Points on a hilly landscape, in no order, each with its height.
From any point a ball rolls to the lowest of the 2 points nearest to it. It stops when none of these is lower. Distance is the straight distance between rows; heights are no part of it.
z742 h=3.99: 17,13,3,-9,19,-21,-10,-6,-1,-12,19,-4,10,0,13,-4,21,8,16,-15,5,12,7,-1,-19,-25,10,-10,9,4
z697 h=5.98: -5,-6,-19,-6,-15,5,-12,7,-3,-4,-17,-11,4,-7,0,-10,5,10,14,-9,6,22,-9,-7,19,27,13,4,0,-11
z901 h=5.15: 7,-10,17,5,4,3,20,12,9,-18,1,3,-8,9,-5,10,-16,-9,0,3,-12,-5,-2,-1,3,7,-2,2,3,-14
z811 h=7.76: -12,-2,2,9,-12,32,14,-12,4,-16,-4,4,-23,3,-13,26,-27,-7,-22,30,-21,-12,-17,-8,1,-8,-9,9,3,-8
z646 h=1.45: 2,-29,38,-13,13,-6,5,13,-15,-32,1,13,19,8,5,6,0,10,-10,11,-23,-2,11,52,-14,-23,-1,1,14,12
z465 h=1.48: -19,8,-44,-1,-21,6,-14,-5,3,32,-30,-26,-9,-4,-12,-15,-11,4,-9,4,6,-2,1,-39,28,24,-1,10,-5,-6
z41 h=8.11: -5,0,-10,10,7,11,10,-3,23,11,-2,5,-12,11,-7,12,-15,-2,-33,23,-3,-28,-8,-24,16,-11,-20,1,9,-4
z938 h=3.97: -13,0,-27,28,-10,-9,-4,4,26,33,27,-3,-10,6,-13,15,-24,-49,-36,12,17,-14,-13,-39,-6,4,-23,-13,-6,8
z13 h=1.29: -10,-13,-28,9,-39,20,-27,-10,1,8,3,-4,-6,0,-11,4,-1,-49,-5,9,23,22,-18,-28,7,19,2,-7,-2,13
z8 h=6.32: -1,-16,14,-11,-1,-4,0,18,-4,-20,-23,-4,13,-9,3,-6,5,43,10,-7,-18,12,5,36,-1,7,14,7,-6,-9
z626 h=4.11: -4,5,-3,18,-23,18,18,-15,-19,-12,13,3,-31,-7,-9,14,-25,-46,14,4,-12,11,-22,-12,3,18,10,18,-19,-3
z769 h=3.57: -17,-4,-34,23,-22,-11,-14,9,22,39,19,-5,-8,3,-14,6,-15,-51,-28,5,24,0,-12,-43,0,8,-12,-8,-10,8
z753 h=3.02: -6,-9,-28,8,-10,-8,-22,-7,16,5,25,10,-4,-4,-6,6,3,-36,-27,9,12,13,-14,-20,-4,3,-4,-20,1,12
z791 h=4.90: 14,13,-6,8,9,-35,3,8,4,15,48,-2,9,-3,9,3,20,-32,1,-27,26,12,3,-21,-14,-2,1,-11,-13,3
z21 h=4.54: -4,2,-6,-10,-20,12,-13,-19,-10,-25,-4,11,-8,-13,4,-4,11,11,19,1,-8,34,-2,20,12,18,16,4,-11,3
z951 h=0.83: 6,-31,41,-9,21,4,15,7,-11,-34,9,21,17,8,-5,13,-12,-16,-23,14,-21,-12,-1,48,-10,-14,-12,-7,15,14
z453 h=6.86: 6,-22,29,0,11,-5,24,5,-15,-29,17,25,-15,6,-2,6,-4,-5,19,2,-24,-2,-2,29,-12,11,9,8,-8,12
z863 h=2.33: 3,-35,2,1,7,0,-9,-2,3,-33,16,13,11,5,1,11,-1,-38,-25,20,-19,11,-17,16,-15,7,3,-15,15,14
z242 h=0.73: -3,-5,-22,7,-39,10,-8,-6,-10,5,-1,-9,-5,-3,-5,-2,-11,-44,9,-3,20,27,-15,-24,11,25,4,5,-12,0
z419 h=2.74: -16,-18,15,-4,-4,27,3,5,0,-14,-27,9,-3,4,-8,20,-14,19,-41,37,-30,-15,-4,18,12,-22,-6,14,2,-4
z844 h=7.60: -11,-4,12,-3,-7,25,12,-6,-1,-25,-10,12,-19,-3,-10,16,-19,6,-20,21,-26,-7,-10,8,6,-6,-3,8,2,-10
z46 h=4.47: 2,-2,4,22,-9,3,27,-1,-10,-16,12,3,-26,2,-7,15,-25,-29,14,-3,-11,6,-12,-9,1,20,8,15,-14,-8
z227 h=3.21: -16,-24,-33,22,1,1,-20,10,28,29,8,-1,-3,7,-12,3,-12,-40,-27,37,3,-6,-13,-35,3,8,-7,-13,4,17
z838 h=1.43: -17,7,-14,-15,-18,13,-20,-14,-6,-19,-30,-3,16,-18,0,-8,7,47,-5,12,-22,31,6,36,10,11,11,8,-14,-3
z246 h=5.37: 20,-1,18,6,20,-23,23,5,-2,-9,35,10,-2,9,8,9,10,-19,14,-19,6,-6,6,1,-12,7,2,-8,-4,8
z703 h=8.70: 8,7,12,10,23,1,26,16,35,29,3,6,14,14,-2,11,-3,-10,-14,9,17,-47,4,-18,17,-15,-36,-11,10,-7
z493 h=6.52: 14,-19,47,0,31,-11,14,3,-28,-9,24,25,-8,11,6,-15,10,17,33,-8,-9,-12,19,43,-30,-14,7,0,0,26
z221 h=1.92: 5,-27,26,-15,18,-10,-8,12,-9,-26,-13,-2,25,3,8,-2,6,26,-8,11,-19,3,15,44,-11,-23,3,7,12,0
z338 h=8.48: 6,3,19,-7,14,7,14,7,14,11,-18,5,-8,6,-1,11,-4,32,-16,-1,-1,-42,8,7,17,-25,-15,0,11,-15
z392 h=5.46: -33,9,-29,11,-39,48,-24,-22,-11,15,-36,-15,-14,-7,-15,4,-23,-8,-6,39,-12,18,-21,-26,6,19,1,23,6,-3
z620 h=4.61: -7,-6,-15,16,26,-16,2,15,42,36,22,5,24,9,2,9,5,-23,-20,18,12,-30,-1,-32,2,-7,-24,-19,7,4
z166 h=7.22: 20,9,11,13,14,-16,40,7,12,-1,35,14,-6,11,0,14,-11,-35,-10,-8,12,-19,-2,-10,-9,5,-16,-7,-7,1
z132 h=4.14: 0,-24,-11,12,14,6,-1,9,28,8,-1,-2,5,9,-8,9,-15,-24,-20,26,-5,-12,-10,-22,8,2,-6,-4,13,-1
z848 h=7.41: 14,10,14,14,1,-3,36,-2,11,-8,26,17,-16,8,-7,19,-16,-28,-18,-2,2,-23,-8,-9,-4,-5,-23,-9,-5,1
z567 h=4.35: -1,13,-12,3,14,-32,0,16,9,26,33,-16,20,-2,11,1,25,-17,-6,-28,29,5,10,-35,-5,2,2,-4,-7,-9
z897 h=2.63: -15,7,-32,-1,-3,-16,-10,15,13,40,-9,-27,5,0,-6,-13,-2,-5,-5,-5,21,-9,7,-46,26,20,-2,6,0,-10
z700 h=8.61: -8,6,-31,0,24,-10,-17,3,24,43,-4,-10,-1,5,7,-14,9,17,-15,11,11,-28,12,-33,21,-11,-2,-3,1,0
z267 h=1.11: 5,22,5,-11,7,-9,11,-8,-2,-7,7,6,-16,8,2,3,10,28,-7,-20,4,-17,10,-3,3,-14,0,1,2,-10
z572 h=5.71: 25,2,35,12,27,-17,38,8,-2,1,40,22,1,20,5,12,3,-20,11,-19,7,-26,4,9,-16,-5,-14,-12,1,7
z217 h=8.28: -9,-4,-19,8,14,6,1,3,28,28,-5,-2,-12,10,-1,-1,-7,2,-28,27,-2,-34,0,-34,20,-9,-13,-1,9,2
z812 h=1.75: -20,-4,-11,-14,-16,19,-22,-7,-3,-22,-34,4,16,-11,-2,4,8,48,-21,27,-31,18,6,32,10,-3,5,13,-10,-2
z84 h=7.47: -11,-15,25,-4,-7,23,9,-2,-9,-31,-4,19,-10,2,-10,22,-16,5,-16,16,-30,-2,-4,27,-3,-3,1,7,-2,2
z665 h=2.03: 7,33,6,-12,5,-19,6,-11,-8,-4,9,-3,-8,2,10,-9,15,31,5,-30,6,-3,12,-4,-2,-9,9,0,-5,-10
z741 h=6.25: 22,-10,70,-5,33,4,12,16,-19,8,2,9,21,16,10,-3,2,17,26,-23,6,-25,36,47,-37,-29,-5,-18,18,12
z737 h=7.16: -2,0,0,1,16,-7,11,27,19,20,-31,-18,11,2,2,-5,-1,38,1,-16,-5,-38,6,-8,17,8,-1,8,3,-30
z434 h=3.05: 1,5,31,-19,7,-2,2,-11,-18,-25,-5,13,-6,-4,8,-10,12,53,20,-9,-14,2,21,46,-29,-24,15,5,-6,8
z65 h=4.53: -7,-23,-8,19,-5,17,-5,7,11,-5,-8,-3,1,5,-11,14,-24,-24,-17,29,-10,-2,-18,-18,6,9,-3,5,16,-7
z450 h=7.01: 16,9,1,13,6,-23,20,7,11,4,39,9,-6,1,3,13,2,-37,-15,-11,13,-6,-3,-20,-7,4,-7,-9,-8,0
z72 h=5.16: -26,-12,-21,27,-20,35,-17,-9,-1,17,-23,-20,-8,3,-13,14,-32,-17,-11,46,-18,5,-26,-32,-4,10,4,18,12,-8
z557 h=3.16: -8,4,-33,-1,-15,-9,-12,10,8,26,0,-18,2,-3,-7,-9,5,-16,0,-9,27,9,-2,-38,17,16,2,1,-8,-6
z40 h=2.21: -21,-12,-2,-8,-6,18,-12,-1,-3,-20,-25,10,5,-3,-6,10,-4,35,-34,31,-33,4,-1,19,12,-12,1,12,-1,-3
z329 h=1.12: -10,12,-20,-13,-24,21,-22,-20,-5,-9,-32,-4,10,-23,1,-14,7,32,9,1,-1,35,-1,24,16,19,10,1,-8,0
z140 h=6.45: -10,-23,16,-8,-9,1,2,18,-4,-19,-34,4,12,-6,-2,5,-1,42,-4,7,-33,5,4,31,3,4,8,13,-10,-12
z954 h=4.21: -1,6,-35,-11,-24,-11,-48,-22,5,16,7,-3,14,-10,11,-19,23,-23,3,0,39,32,-6,-11,3,-10,-2,-19,-2,21
z463 h=3.79: -15,-5,-12,4,-24,29,-3,-9,-2,-12,-14,-3,-14,-7,-9,12,-16,-8,-4,12,-15,15,-17,-13,11,18,4,14,3,-8
z822 h=5.36: 6,19,10,-9,1,-11,5,3,-18,-3,-23,-12,5,-3,6,-19,17,61,41,-38,-14,7,13,37,-26,-2,20,-1,-15,-4
z69 h=7.18: -13,-15,17,10,-17,32,16,-4,-19,-34,0,14,-11,-1,-8,22,-24,-17,0,21,-40,13,-17,16,-11,15,11,19,-7,0
z358 h=0.19: -8,26,-42,-17,-14,0,-29,-15,1,24,-33,-22,7,-7,9,-34,18,25,6,-15,26,10,3,-10,23,14,5,-2,-1,-5
z26 h=3.22: 0,-30,14,-1,24,-4,-7,22,15,-9,-7,0,26,6,4,3,-1,-1,-19,28,-11,-7,1,14,6,-6,-3,-3,19,-2
z893 h=6.76: -4,-21,12,3,-1,9,15,27,13,1,-37,-10,1,2,-9,9,-19,30,-8,8,-23,-23,-1,11,12,4,-4,10,1,-24
z658 h=4.96: 17,9,17,-7,38,-19,-9,-4,10,-5,12,2,19,4,14,-1,18,3,-3,-1,1,-10,4,10,-25,-52,-6,-20,25,6
z443 h=4.84: 6,-9,25,13,-7,8,34,9,-6,-21,8,3,-20,4,-8,13,-26,-13,11,2,-18,-7,-7,2,0,11,1,8,-7,-8
z751 h=8.56: 15,18,18,10,30,-2,23,14,30,29,10,4,24,13,8,13,11,-4,-8,-4,23,-44,18,-16,5,-19,-35,-14,12,-11
z952 h=3.96: 6,-4,-15,-15,12,-16,-26,-15,11,-19,9,1,12,-4,10,-12,20,5,-13,20,-4,16,-1,7,-11,-33,5,-8,13,9
z962 h=6.05: 23,-12,58,-2,29,8,21,23,2,13,-1,14,32,16,0,11,0,-6,2,-5,13,-33,21,42,-3,-15,-23,-19,39,4
z871 h=5.99: 19,-7,35,0,21,-9,29,0,-8,-16,32,28,-15,14,1,5,3,-11,11,-8,-5,-18,2,24,-13,-6,-6,-13,4,16
z47 h=3.53: 9,-2,3,-17,20,-12,-16,-14,4,-26,2,3,14,-1,9,-10,14,23,-10,16,-13,5,2,26,-14,-40,6,-3,18,9
z490 h=7.31: -12,-15,16,8,-3,28,12,-7,-13,-38,4,20,-7,5,-12,25,-20,-25,-16,26,-35,7,-17,19,-15,2,2,6,2,1
z566 h=2.87: 8,24,-14,-9,0,-19,-9,-7,-6,4,12,-9,-6,-6,7,-10,21,11,5,-21,16,11,6,-16,7,-7,10,-3,-3,-6
z917 h=7.84: -2,13,-1,2,6,-14,22,22,3,11,-8,-12,-5,4,-1,-1,-4,20,3,-27,3,-21,9,-17,10,13,-2,10,-4,-26
z672 h=5.48: -2,38,-16,-12,-22,5,8,-20,-29,0,-9,-2,-11,-17,7,-17,19,19,29,-32,16,26,4,19,17,29,12,11,-27,1
z287 h=3.67: -6,-24,-25,15,15,-12,-17,12,34,21,9,-1,9,6,-2,-2,-2,-23,-22,33,4,-11,-6,-29,9,3,-6,-12,12,11
z955 h=5.97: 17,-5,43,-6,30,-13,2,5,-22,-13,5,1,10,5,12,-12,10,31,35,-21,-9,-4,24,34,-42,-31,12,-1,6,10
z732 h=6.10: -15,20,-27,-4,-33,1,3,-2,-15,20,-10,-28,-13,-11,-7,-11,-11,-20,-6,-22,21,7,-2,-39,24,26,-1,21,-18,-11
z712 h=8.07: 5,10,21,1,20,-12,19,21,7,7,0,-3,6,9,6,3,4,23,8,-23,6,-25,14,-3,5,-4,-2,0,7,-22
z635 h=4.87: -8,-17,-13,33,-12,27,-2,-4,7,4,-6,-15,-9,9,-12,17,-40,-36,-15,39,-18,4,-27,-25,-6,6,4,9,12,-9
z193 h=4.93: 19,24,30,4,39,-17,2,6,-20,3,10,-10,12,10,18,-15,17,23,46,-39,-3,1,23,2,-42,-28,13,-2,-4,3
z489 h=6.67: 11,-22,36,-1,23,-12,19,1,-31,-23,27,25,-13,7,-3,-5,8,7,37,-3,-17,-5,13,43,-20,4,11,10,-10,24
z101 h=6.21: 18,-9,48,-3,21,-3,31,13,-12,-10,15,23,-9,15,0,6,-5,6,13,-14,-1,-23,14,31,-10,-13,-4,-9,10,7
z63 h=7.61: 4,0,0,6,7,0,18,-5,15,-11,24,16,-12,8,-6,19,-12,-27,-25,4,1,-11,-13,-11,-2,-4,-13,-12,4,0
z248 h=0.57: -5,25,-36,-16,-29,17,-32,-24,-7,18,-38,-20,11,-15,6,-30,18,25,12,-11,28,23,-2,4,26,23,2,-7,-2,6
z590 h=2.67: 5,8,14,-20,4,-6,-13,-15,-10,-29,-8,5,5,-8,9,-9,13,45,6,5,-15,13,16,39,-18,-29,9,1,2,1
z439 h=1.03: -22,11,-43,-7,-33,14,-23,-9,-6,30,-30,-21,-5,-7,-9,-19,1,4,-4,0,25,8,-5,-27,32,27,-2,5,-4,7
z773 h=6.46: 13,-13,12,-6,19,-14,1,-1,4,-24,22,13,4,3,6,1,6,-12,-5,4,-6,-1,-4,10,-16,-11,3,-12,16,6
z906 h=6.15: 4,-7,-5,-9,-10,-2,-3,10,-3,-14,-18,-8,8,-11,1,-13,8,27,22,-9,-9,23,2,19,11,23,18,5,-1,-10
z757 h=4.48: -7,3,-19,22,6,-12,7,10,34,38,26,-2,5,7,-4,11,-11,-30,-30,10,19,-26,-4,-41,0,0,-25,-10,-4,-1
z886 h=4.38: -13,0,0,-7,-26,22,-2,-11,-17,-28,-11,14,-8,-14,-3,7,-1,12,14,7,-21,36,-3,24,7,27,16,12,-12,0
z631 h=5.08: -3,6,11,-13,-10,1,5,-9,-17,-26,-7,10,-15,-6,1,0,4,36,18,-9,-20,14,5,27,1,6,12,5,-16,0
z340 h=1.88: 9,-34,12,2,19,-7,6,6,-3,-32,18,14,12,3,2,10,-3,-35,-6,10,-22,4,-14,20,-13,12,0,-14,15,12
z484 h=5.51: -10,16,-8,-5,-28,12,19,-3,-15,-8,-22,-5,-21,-19,-10,1,-8,30,18,-19,-20,12,-3,8,10,33,10,15,-20,-12
z527 h=4.10: 2,-11,-6,8,34,-15,-6,15,34,23,9,-4,24,13,10,2,8,-7,-12,20,10,-23,7,-18,3,-16,-8,-13,13,-2
z36 h=5.29: -5,6,7,-6,-19,9,15,-2,-13,-18,-13,11,-21,-13,-6,4,-2,32,10,-9,-19,5,-1,14,6,12,10,12,-12,-11
z343 h=2.44: -19,2,-31,10,-14,8,-7,-3,9,26,-8,-20,-16,-2,-15,1,-21,-20,-16,12,8,-1,-9,-49,16,15,-8,9,-1,-5
z500 h=7.62: -12,13,-14,2,10,-15,14,23,16,26,-10,-23,5,3,2,-4,-1,13,-6,-22,13,-29,8,-33,17,15,-6,11,1,-24
z229 h=5.63: -12,10,-13,-7,-38,19,9,-1,-14,-3,-30,-14,-10,-19,-7,-5,-9,23,28,-19,-9,25,-9,16,15,45,12,16,-24,-8
z417 h=7.80: 2,-12,0,4,9,12,7,-5,17,-15,11,19,-9,9,-9,17,-11,-22,-37,22,-12,-11,-23,-2,-3,-12,-12,-11,10,5
z357 h=5.81: 13,7,35,-4,26,-10,-6,1,-19,-9,-16,-7,16,7,16,-15,13,40,39,-27,-14,-4,25,26,-47,-41,12,-1,7,-1
z809 h=3.75: -2,2,-21,5,1,-25,-12,12,18,26,22,-14,9,1,5,-1,11,-19,-7,-9,28,7,5,-36,7,6,-3,-4,-1,-4
z244 h=4.67: 20,11,8,2,24,-30,5,-10,-25,-8,39,12,-7,2,13,-8,29,-9,30,-20,2,16,7,10,-22,-7,14,0,-10,20
z516 h=8.23: 12,4,39,-1,26,-7,17,19,8,3,-2,4,9,15,7,7,6,23,7,-20,9,-32,14,13,-5,-19,-10,-7,15,-15
z34 h=6.77: 9,0,-12,14,-11,-14,16,1,10,4,36,-1,-9,-1,-3,12,-6,-49,-8,-13,16,6,-9,-23,-5,12,-4,-3,-13,1
z514 h=5.84: -11,-1,-26,-2,-31,23,-11,0,-6,1,-24,-17,3,-13,-5,-11,-10,-5,13,-6,13,22,-12,-15,22,36,8,8,-3,-7
z887 h=6.24: 18,-9,25,-8,19,-16,9,0,-12,-26,27,19,0,6,6,-1,11,0,13,-3,-14,-3,5,25,-19,-9,7,-7,5,15
z263 h=1.98: 2,6,-7,-2,-23,6,6,-4,-18,-7,1,2,-13,-12,-1,-5,4,-7,22,-17,8,25,-8,-5,14,32,16,12,-17,-4
z899 h=6.60: -9,-27,25,-2,-7,5,13,28,4,-9,-37,-5,9,-2,-7,14,-12,35,-10,5,-27,-11,4,28,6,-1,-2,13,-5,-15
z121 h=3.04: -13,-4,-20,14,-8,11,3,8,14,15,-17,-16,-11,-1,-13,2,-27,-4,-12,20,-7,-15,-9,-33,17,11,-10,13,2,-12
z31 h=6.95: -4,-8,1,2,5,0,9,23,17,4,-24,-14,2,0,-5,1,-11,24,-1,-1,-12,-23,0,-5,20,9,-6,10,6,-23
z33 h=3.89: -3,8,-36,-4,-15,-21,-40,-11,12,15,22,0,7,-14,5,-12,23,-30,-9,-1,33,27,-8,-14,-6,-21,-6,-23,-3,22
z694 h=4.83: 20,18,28,-4,43,-11,-9,-1,5,0,2,-7,22,7,18,-4,17,23,12,-13,-3,-18,20,4,-28,-54,-3,-11,18,-7
z548 h=3.50: 12,24,-10,-7,15,-25,-17,-5,7,2,10,-8,11,-6,13,-12,22,16,5,-12,11,9,10,-14,-9,-24,7,-6,10,-7
z895 h=3.86: 15,18,18,-7,18,-13,8,-16,-28,-14,14,11,-13,-4,6,-16,23,35,40,-24,-5,11,18,23,-25,-16,21,7,-15,14
z891 h=5.04: 17,7,9,4,16,-27,19,1,-16,-5,39,9,-12,3,6,-2,18,-14,22,-23,6,6,5,4,-9,5,13,5,-15,13
z220 h=3.48: -4,-6,-30,2,-8,-18,-37,-6,15,7,27,4,2,-8,-3,-2,16,-30,-14,3,17,20,-13,-14,-3,-7,0,-25,2,21
z833 h=5.44: 13,-14,21,7,15,0,25,20,16,-7,6,10,6,12,-2,13,-16,-16,-4,9,0,-20,-1,-2,4,0,-18,-5,11,-6
z291 h=1.36: 16,-32,29,-8,27,-8,10,8,-10,-32,18,20,19,8,5,9,-3,-28,-9,9,-20,-7,-6,39,-19,-2,-6,-17,19,17
z379 h=4.44: -1,14,-25,-11,-25,-4,-32,-26,-2,7,0,-1,11,-17,11,-22,22,-12,10,-4,35,37,-2,-6,10,0,5,-9,-6,15
z474 h=2.77: -20,-14,-37,27,-16,12,-28,-1,15,34,0,-8,-15,11,-23,8,-22,-47,-25,35,3,-5,-18,-41,-3,9,-4,-10,4,16
z255 h=5.50: 9,6,22,-8,7,-9,-1,6,-16,-9,-28,-11,13,-1,6,-19,16,66,35,-27,-20,5,21,45,-38,-21,17,1,-11,-4
z510 h=2.04: -18,2,-37,2,-6,-1,-4,14,15,35,-19,-26,-10,1,-6,-16,-14,1,-10,5,7,-20,-1,-42,27,23,-5,17,1,-13
z595 h=8.14: 5,-1,30,3,3,25,26,0,9,-9,-10,16,-10,9,-14,22,-27,-5,-27,21,-7,-31,-11,12,7,-17,-19,-3,10,-7
z12 h=5.64: -4,36,-17,-10,-41,18,8,-27,-31,5,-11,0,-17,-22,4,-9,8,1,19,-25,20,23,-2,0,26,33,5,13,-26,2
z511 h=4.45: 16,17,20,-12,25,-12,-7,-3,-3,-10,4,-4,3,3,15,-7,18,30,9,-15,-3,-1,15,10,-18,-35,6,-5,9,-5
z581 h=6.55: -1,4,-12,12,-21,-9,17,8,2,11,27,-12,-13,-4,-3,7,-16,-49,-11,-11,17,3,-4,-38,8,17,-3,9,-17,-9
z53 h=4.68: 19,1,-1,-9,40,-27,-19,-9,14,-9,20,-4,25,-4,14,-10,22,-11,-4,5,-3,3,0,9,-34,-54,-5,-20,24,11
z923 h=3.58: 8,-24,3,3,29,-6,-7,17,25,1,4,4,24,7,3,5,-1,-10,-20,26,-1,-15,-2,3,4,-14,-11,-14,22,1
z167 h=6.18: 22,-12,60,0,31,-2,10,20,-4,3,4,8,34,16,7,7,6,1,16,-10,11,-27,24,38,-20,-26,-14,-19,30,3
z387 h=5.35: 6,34,-14,-17,-16,2,-1,-16,-17,-1,-15,-10,-1,-17,9,-22,18,35,26,-32,10,22,5,17,11,18,14,3,-15,-4
z990 h=4.58: 23,24,13,-1,31,-28,3,-5,-28,1,22,-8,1,5,18,-11,25,15,38,-32,7,14,21,0,-28,-16,17,1,-11,5
z874 h=3.43: 4,4,31,-11,6,-7,14,-13,-24,-20,9,23,-20,0,1,-7,12,38,30,-13,-11,-6,16,36,-20,-13,16,5,-15,11
z230 h=2.42: -7,-9,-24,13,-13,2,-7,-8,17,4,11,1,-13,3,-14,9,-16,-37,-23,12,4,4,-19,-30,3,10,-6,-11,0,1
z556 h=1.42: 4,-6,-13,4,-19,-4,0,-1,-6,-9,10,1,-6,-8,-1,0,0,-27,14,-10,9,22,-9,-17,12,25,9,3,-10,-2
z432 h=4.23: 17,21,8,-4,14,-21,5,-11,-24,-10,23,4,-9,1,10,-16,26,18,37,-28,2,20,14,7,-19,-7,19,6,-12,7
z785 h=4.99: 18,25,-15,-12,-6,-20,-23,-19,-9,5,20,-10,11,-15,20,-18,30,-9,20,-18,27,36,6,-10,-10,-16,11,-9,-4,8
z552 h=8.30: 6,0,25,0,5,12,20,3,15,1,-8,10,-13,9,-4,18,-15,7,-21,8,1,-35,2,2,15,-18,-26,-1,12,-10
z713 h=7.38: -9,8,-16,1,25,-13,-2,20,23,34,-21,-21,13,5,5,-13,12,34,-1,-19,6,-39,10,-22,17,8,2,6,4,-26
z108 h=3.46: -12,-3,-17,12,-20,17,1,2,5,-1,-16,-13,-15,-4,-14,5,-25,-1,-7,13,-15,2,-15,-27,12,15,3,14,-1,-14
z175 h=5.14: 5,26,-1,-10,1,-11,5,-1,-19,-2,-11,-7,-2,-4,11,-18,16,46,31,-36,1,14,9,18,-7,8,17,7,-11,-10
z260 h=3.29: 2,-14,-12,6,-9,-1,-4,-6,1,-19,22,12,-8,0,-1,13,-1,-42,-2,2,-1,15,-16,-5,-5,12,8,-9,0,8
z150 h=1.83: -13,-6,-23,18,-30,16,-12,-9,3,8,9,-4,-17,2,-12,17,-19,-51,-14,14,9,16,-23,-28,1,11,1,1,-4,3
z158 h=6.33: -10,10,-22,3,-32,-4,2,-3,-7,18,9,-22,-13,-4,-9,1,-14,-40,-14,-5,22,4,-9,-42,10,17,-5,14,-17,-9
z81 h=4.69: 13,31,-20,-18,-24,-9,-20,-29,-16,8,8,-5,3,-13,15,-22,26,-1,18,-23,37,34,2,-4,10,0,5,-7,-16,7
z729 h=5.65: 16,15,27,-5,11,-10,-4,-4,-24,-10,-20,-13,12,-2,13,-25,12,53,48,-23,-23,14,26,42,-54,-31,17,7,-8,5
z617 h=0.85: -10,16,-27,-13,-29,22,-29,-29,-4,-1,-32,-9,9,-24,10,-24,11,18,13,1,23,38,-1,17,23,23,4,-4,-4,6
z858 h=5.91: -8,22,-30,-15,-43,5,-9,-12,-16,25,-20,-22,-2,-12,0,-16,5,-13,-1,-25,40,15,-6,-28,22,27,-6,8,-17,-2
z807 h=4.88: 2,11,5,-12,-5,-2,5,-11,-20,-19,-6,7,-6,-12,7,-16,13,36,34,-17,-9,26,8,36,-2,16,23,6,-20,5
z257 h=4.72: 4,11,-5,-12,-11,4,-2,-17,-19,-16,1,13,-6,-16,6,-15,17,14,36,-11,-2,37,4,30,7,23,20,6,-20,9
z466 h=8.39: 11,6,24,2,34,-10,11,12,20,8,9,8,19,12,11,12,11,6,-5,-6,13,-31,10,-2,-1,-22,-21,-17,19,-11
z231 h=3.71: 0,-7,-11,16,-21,8,3,-10,-7,-14,20,10,-20,-2,-8,14,-12,-52,3,3,-2,20,-23,-16,-4,21,8,4,-12,2
z597 h=5.89: 24,1,50,0,19,9,34,21,14,10,3,17,28,19,-7,18,-8,-13,4,-3,14,-36,17,25,1,-10,-28,-15,30,-3
z944 h=1.44: -25,8,-40,-6,-40,10,-31,-13,-4,38,-24,-14,-10,-4,-9,-14,2,-19,-8,4,39,14,-6,-39,26,18,-10,-1,-12,14
z686 h=3.07: 1,-1,25,-24,14,-6,-11,-14,-7,-32,-4,13,8,1,4,-2,7,36,-12,12,-22,0,12,42,-19,-42,4,-1,6,8
z222 h=8.46: -11,-2,-38,3,13,-5,-18,3,24,47,-1,-4,-15,8,1,-12,2,2,-22,23,8,-25,8,-41,20,-4,-2,-3,3,12
z186 h=4.05: -19,5,-14,-3,-34,37,-14,-23,-11,-13,-18,6,-7,-13,-6,4,-10,-4,2,17,-8,32,-13,3,9,24,10,12,-2,0
z80 h=6.13: 15,-9,61,-2,34,0,6,11,-34,8,8,9,12,15,12,-11,3,29,39,-27,-5,-20,29,40,-48,-33,6,-3,6,13
z966 h=6.37: 12,-11,55,-7,22,-7,18,8,-19,-8,13,19,-1,11,7,-1,1,19,20,-14,-2,-16,23,43,-23,-19,1,-9,4,10
z38 h=0.67: -10,16,-47,-11,-22,1,-27,-6,0,36,-31,-23,8,-8,-2,-29,12,10,3,-13,32,7,5,-26,30,21,-3,0,0,2
z667 h=2.85: -4,-34,20,0,14,11,0,28,10,-8,-19,-1,23,5,-4,7,-9,8,-21,26,-21,-13,-1,21,12,-8,-6,9,11,-5
z600 h=7.92: -9,-2,-8,10,-5,20,2,-12,10,0,-5,2,-23,5,-11,17,-20,-9,-28,22,-14,-14,-16,-22,8,-6,-11,3,4,-7
z207 h=5.73: -18,12,-21,-5,-44,32,-3,-3,-17,5,-40,-20,-3,-23,-10,-5,-15,5,20,-9,2,24,-22,-2,23,45,5,16,-13,-8
z50 h=5.31: 15,18,-10,-1,4,-32,-14,-4,-3,6,40,0,8,-8,15,-10,28,-20,8,-24,22,21,7,-16,-19,-15,8,-10,-7,8
z59 h=5.77: -13,27,-28,-13,-48,20,1,-23,-27,14,-17,-16,-15,-18,2,-9,0,-14,9,-17,28,20,-12,-19,26,32,-4,14,-22,0
z739 h=1.87: -23,9,-41,11,-39,9,-24,-10,-1,33,-18,-19,-19,-3,-16,-2,-14,-25,-14,7,21,7,-11,-48,21,20,-8,6,-5,6
z798 h=4.20: -24,-4,-11,-6,-32,40,-20,-21,-18,-22,-20,7,6,-17,-2,7,-3,4,1,27,-22,43,-8,21,12,28,11,12,-9,0
z352 h=2.88: 0,-26,-14,2,-4,6,-17,-2,9,-21,12,7,2,-1,-5,9,-1,-37,-16,18,-6,17,-19,-7,-1,11,6,-10,8,7
z857 h=8.66: 5,11,4,0,20,-6,7,7,20,15,-6,-2,-3,9,5,4,4,28,-16,-3,7,-34,10,-13,12,-18,-16,-2,12,-15
z754 h=7.03: -6,-24,28,7,-8,15,28,0,-15,-32,4,19,-22,-1,-7,14,-17,-5,15,11,-33,5,-3,28,-11,17,10,16,-11,5
z783 h=5.70: 19,-12,43,5,19,-3,37,21,13,-1,12,15,11,17,1,15,-13,-16,7,-6,10,-32,6,16,-2,-2,-21,-10,16,-6
z536 h=2.45: -2,-33,18,-7,9,-2,-8,25,1,-15,-24,-3,30,4,5,4,-2,27,-22,18,-24,-8,10,33,8,-12,-1,13,6,-4
z554 h=7.98: -1,-16,22,-4,10,14,8,-1,8,-18,1,18,-4,8,-6,17,-12,-3,-32,21,-15,-17,-8,17,4,-19,-14,-5,11,1
z45 h=5.34: -28,-12,-28,16,-23,42,-20,-12,-9,17,-36,-19,-7,-5,-17,4,-23,1,-13,45,-21,13,-18,-19,7,17,6,23,5,-4
z960 h=4.31: 8,0,-14,-9,21,-20,-25,-15,13,-12,20,4,12,-8,8,-8,15,-11,-16,14,-2,6,-6,6,-21,-35,0,-26,18,13
z372 h=8.78: 1,5,-11,0,33,-10,-10,5,26,33,-4,-5,6,9,8,-10,18,24,-15,5,9,-36,13,-22,14,-25,-11,-3,8,-9
z239 h=3.18: -22,-4,-40,23,-28,-2,-27,2,13,44,4,-14,-15,4,-19,5,-17,-54,-20,20,20,0,-15,-46,1,12,-13,-4,-6,14

Where does a ball stop that starts at each point below?
z379 -> z242
z450 -> z175
z917 -> z358
z962 -> z951
z620 -> z951
z697 -> z358
z45 -> z474
z886 -> z358
z50 -> z358
z392 -> z474
z891 -> z590
z741 -> z175
z857 -> z175
z694 -> z267
z658 -> z590
z626 -> z951

Two balls start at each pair of points below. Name the first point that both come to, or write -.
z572 / z166 -> -
z751 / z848 -> -
z140 / z40 -> z358
